Each row is a point on a landscape with many valleys, with its height.
A ball rolls from a point to the lowest of its 2 nearest points, and stops where none of them is lower. Distance is the straight distance between rows; heights are no part of it.
q84: [ -4   8   8   7  -9  10   8  -1   8  -4   2  19   2   7  -4 -12 -10  -2
  -2  -9 -11  19   5]  h=123
q326: [ -6   6   2  -2 -11   8  -5 -20   3   3  -9   5  11  14   6  -5  -8   8
  -2  -1   2  12   8]  h=239
q111: [  8   3   5  -9 -14  14  -6  -5   8   1 -10   8   8  16   8 -11  -3   9
   5  14   0   6   5]  h=315
q396: [ -5 -14  -8  -7  -7  10 -12  -7  -6   6  10  -1   2   7   9  10  15   8
   1   6  20  -6   4]  h=509
q943: [ 19  -7  11  -5  -2  -7  -2  14  16  -8  -6  -4 -17   3  -4 -13   5  -1
   8   7  -9 -15  -4]  h=310
q850: [-10   2 -13   2  -8  -2 -11 -12 -13  11   4  -4  18  -1   6   2   6   6
  -7  -3  28   6   7]  h=521
q893: [ -8  -2  -1 -18   8  -3   4   4 -10 -10  -6   4   7 -15   5  11   4  -9
   2  22   1  -6   2]  h=522
q615: [  0   0  -8   9  15   3  -4   6 -14  -5   0  -5   1 -14   4  -8  12   0
 -10  17  27  -7   6]  h=314
q91: [  1  -1  -7   8  12 -13   2   8  -5   6   6  -7  -1 -20  -5   0   2  -8
  -4  -5  10  -7  -2]  h=122
q769: [  0  12   3  -3  -6   3   1  10  -1  -4 -11   0   2   9   3 -17  -4   2
   1  14   1   4   0]  h=391
q145: [ -1  -4   5 -11  -5  11  11  -4   8  -6  14  17  -1  -4   5   8  -3  -2
   6  13  -9   8   5]  h=107
q134: [-15 -10   8 -13  -2  -4  -5  11  13 -10  -4  -4 -11   5   0   5  -1  -6
   1  -4 -19  -6   2]  h=360
q539: [ -7   7  -2  17  17 -15  -3   1  -8   5   9  -9   3 -16 -11   9   2  -3
  -6 -11  -6   1  -3]  h=193
q888: [  0  -9  -2   0 -24   4  -5   1  12   4   7   6   3  24   0 -14  -8   6
  -3 -12  11   7  11]  h=170
q576: [  3   2   0   3   1  -2 -13  -6  -2   6   3 -10  -3   3   1   0   1   7
   0   4   2  -3   3]  h=727
q500: [  7  -9  12  -5   1   6   2  14  14  -6   7  11 -16  -6  -3  -8   6  -4
   4  11 -14  -1  -2]  h=254
q963: [-17   3   2  -1 -12  10  -8 -12   6  -3  -9   3  11  22  -2  -7 -11   5
  -2 -22  -5  10  11]  h=162
q876: [ -1   0 -11  12  18 -11  -8  11 -12  -5  -1 -13  -7 -24   0  -4   8  -9
 -13   6  19  -7  -3]  h=229
q74: [ 19 -11  -1  -2  -4  -9  -9   6   6   8  -4 -17 -20  10   2  -1   8   8
   8  -4  -2 -24  -3]  h=397
q597: [ -9   5  -6  -5  -6   1  -4 -11 -13   0   6  11  27  -6   7   3   2   3
 -12  -3  15  15   6]  h=448
q707: [  8 -12  -4 -18  -4 -16   4   4  -1  14 -17  -8   8   5  -3   8  -8  -1
   3 -11  16 -12   6]  h=156
q841: [ -9   6 -11  25   4 -10   0  11 -15  -7  14  -3   7  -8  -5 -10  -4  -4
 -16 -18   5   8  -6]  h=125
q237: [ 17  -2  -9  12   2   3   8   0  -6  10  17   4   1  -8   3  -5  10   0
 -11  10  39  -1   0]  h=358
q418: [ 15  -1  -4 -12  -8  11   5 -27   1  -3  -2   5   7  -3  16   7   7   8
  10  26   9   4   6]  h=831
q232: [ -8 -14   4 -26  -3  -1  -2  -8  14  -8 -23   2   1  12   4  14 -11  -7
  13  -3 -11  -6   9]  h=191
q309: [ 24 -11   5  -5 -13  -2  -1  10  19   2  -5  -6 -17  15  -1 -10   7   7
   8   3   6 -15  -2]  h=355
q814: [ 16 -12 -15   1   4  -2   8  -4  -6  12   7  -3  -5  -3   8  13  18   2
  -1  12  39  -9  -1]  h=423
q490: [-17   8   5   9   4  13   4   6  -4  -8  -3   1 -10   9  -1   5   1  -1
  -4  -9 -27   7  -5]  h=443
q444: [-15  -3   8  -2   3   4  -2  18  -4 -13   0  -3 -14   7  -5  -1   4  -5
 -11  -3 -19   4  -6]  h=408
q508: [  1   5  15  -3  10  -1   8   4  13  -5 -21   1  -6   0  -5  -1 -12  -4
  12  -1 -29   3  -3]  h=614
q233: [ 2 -7 -8  9 -9  8 -4 -2 -3  4 22 11  1 -1  4 -5  8  2 -9  1 24  5  3]  h=296
q859: [ 13  -4  -5   6  -4 -14   7   6  11  13   1  -1  -8   3  -6  -2  -8   6
   7 -15   8  -8  -2]  h=400
q77: [-21  16  -2  20  13   6   0  -2 -21  -7   1   2   9 -15  -2  10   7  -1
 -16  -2  -3  15  -3]  h=279
q305: [  2   3   8   5   1 -12  12  22   8  -9   1   8 -14  -2 -16  -4  -9 -13
  -3 -20 -25   3 -10]  h=552
q474: [-15   8  -2  15  13   0   5  16 -16 -10   9  -1   0 -15  -1   2   5  -8
 -17 -11   0   7 -10]  h=202
q627: [  3  -4   2   5  -6  -3   3  15  10   0  13  11  -5   5 -10 -13  -8  -4
  -7 -12  -1   3  -4]  h=263
q581: [ -9  -6  -6   0 -13  14 -18 -17 -10   3   5   0  14  13  10   8   3  11
  -4  -7  24   6   7]  h=546
q781: [-11   6   4  -5   2   7  -3 -21   1   7   5   9  20  -6   5  15  -3   4
   3   6  -8  10   8]  h=623
q35: [  8 -17 -15 -15  -2  -1   2  -4  -3  11  12   2  -3   3   7  14  10   3
   1  10  24  -9  -1]  h=471
q231: [ -9   9  -8   0   9   3  -3   8 -17 -14  -9 -10  11 -15   4  -3   9  -7
  -6  17  19  -1   0]  h=385
q139: [ -4   9  -3  24  12 -18   0   3 -10   1   4 -15  -5  -8 -10   5  -4  -4
  -3 -27 -22  -3  -9]  h=116
q494: [ -6  -2   6  -1   4 -13   8  11   7  -1   9   3  -3  -3 -11   8  -7 -12
  -1 -21 -19   1  -4]  h=524
q132: [ -3  -6   2  -4   3   7 -15 -20  11   9  -1  -8  -7  11   1  13   3  10
   9  -3 -15 -10   7]  h=682
q461: [  9 -10   5   5  11 -20   0   7   6   6  16  -5 -11 -10 -13   4  -1  -6
  -1 -17 -11 -12  -3]  h=487
q919: [  9  -4   0   3 -16  13   3   1   6  10  11  10  -1  16  10 -11   2   8
  -4  -4  18   1   3]  h=235
q790: [-10  13   0   5  12   4   1 -10 -20  -5   0  10  24 -17   7   5   1   0
 -12   1   9  17   2]  h=368
q182: [  8 -17  -6   5   4  -1 -16   0   4   5  10 -13 -21  -1   2   2  13   4
  -3   3   8 -20  -2]  h=435
q344: [  9   8   1   1  -5  15 -13 -19  -4   0  -2  -3  -1   9  13  -9   9  13
   2  23  10  -1   3]  h=786
q872: [ -3  14  -1   9   6  -3   1  13  -9  -4  -5  -3  -4  -8  -4 -13   0  -3
  -7  12  -2   3  -8]  h=463
q402: [-10   1  -3  -4   0   4  -8 -24   6  10   1  -2   9   1   1  24   1   6
   8  -4 -14   0   8]  h=658
q861: [-12  19   3  20  13  14   2   1 -11 -10  -4  -3 -11   5  -3  -1   6  -2
  -9   4 -26   0 -11]  h=472
q802: [ -4  12   1   3  18  -2   5   8  -8  -7 -10  -8  -5 -15  -2   4   1  -4
   2   4 -18  -2 -10]  h=520
q655: [ 19  -5   1  -2 -11 -22  14  15  10   6 -10   0  -1  -5 -11 -13 -14  -1
   7  -9  14  -7  -6]  h=341
q920: [ 13   5   1   1   4   6  -9  -5  -2   2 -10 -13  -7  -1   6  -8  10   7
   1  24   3  -9  -3]  h=761
q759: [  8   3  -5 -13  -9  13  -9 -32  -2   1 -12   0   4  12  16   7   4  15
  15  24   6   1   4]  h=810
q153: [  5   1   6 -15  -8   9   2  -8   1 -11  -3   6   0   1  13   0   2   1
  10  36   3  -1   5]  h=856
q867: [  8   6   5  15  -5   3   9   6   5   3  18  12   4   0  -5 -24  -9  -4
  -4 -11  -6  13  -1]  h=204
q992: [  2   5   3 -11  -1  13   9  -5   5  -2   4  20  10  -1   4  -6  -7  -1
  -3   8  -3  17  -1]  h=18
q85: [ -2   0   8  -4   9   5  15  12   5 -11   5  12  -5 -11  -1  -2   1  -7
   3  11 -19   7  -2]  h=194
q735: [ 15 -10  -4  10  -2 -14   1  -2  10  18  20  -5  -5  -1 -12   4  -4  -4
   8 -24  -5  -6  -1]  h=449
q647: [ 10  -3  -3 -14 -12 -11   7  15   3   6  -7   3  11  -1  -6  -5 -12  -7
   7  -1  21  -7   1]  h=264
q702: [-13   8  -2  -8   6   9   1   6 -21 -16 -11   0  11  -5   8  -1   4  -6
  -5  16   0   7  -1]  h=455
q69: [ 21   0  -8   8  -9 -14   4   2   2  19  -6 -14   0   7  -3  -7  -6   9
   8  -7  16 -12  -9]  h=452
q682: [ -4  -9  -2 -23  -8  -8  -7 -10   5  11 -14  -9  13   8  -1  16  -6   4
  13 -11   4 -12   8]  h=39
q543: [ -3  16   6  -2  10  -2  14   0  -3  -4 -16  -2   3  -9  -6   2  -8  -6
   4   6 -18  10  -5]  h=569
q226: [ -3 -13   7 -10  -5   1   3   6  15   2   8   9  -6   9  -2  -1  -5  -4
   3 -10  -7  -2   4]  h=311
q378: [  4  -8   2 -24  -8  -3   5 -11  11   3 -21  -5   5  12   2  11  -7   7
  17   3   0 -13   7]  h=124
q65: [  6  -1   5   8   1   4  -8 -18   7   7  -1  -8  -4  10  -8  -4  -4   7
   8  -7 -11  -3   2]  h=701
q280: [ -6   9   3   9  19   9  -2   0  -7 -15   7   2 -10 -12   0   6  12  -5
   0  13 -22   5 -12]  h=503
q158: [-12   0   1  -5   9   5  -3 -12 -10  -4   1   3  14 -18   6  19   7  -6
   4  12  -5   6   2]  h=577
q61: [-10  -2   1  -1 -12  -1  -4   2  11   6  -8   2   2  18  -8  -7 -19   3
  -2 -21   3   6   9]  h=88
q586: [ -3   0  14  -8   5  -7  16  18   9 -16 -18   0 -12   4 -10   0 -11 -10
   3 -12 -33   0  -5]  h=582
q864: [ -4  10  -4  27   1 -16   7   8 -13  -3  11  -7  -6  -9 -10  -8  -3  -5
  -7 -23  -9   4 -14]  h=47

For each start below, name the point where the ball stops.
q850: q864
q418: q91
q781: q91
q280: q992
q182: q992
q581: q61

Call two points neighbours if one is among the 2 nearest of the other. Go from one point of each pair to the other, from neighbour to neighbour, staying as low as possible. Name the highest point that can't be avoided.
q91 and q864: q539
q864 and q992: q581
q91 and q682: q508
q61 and q992: q802
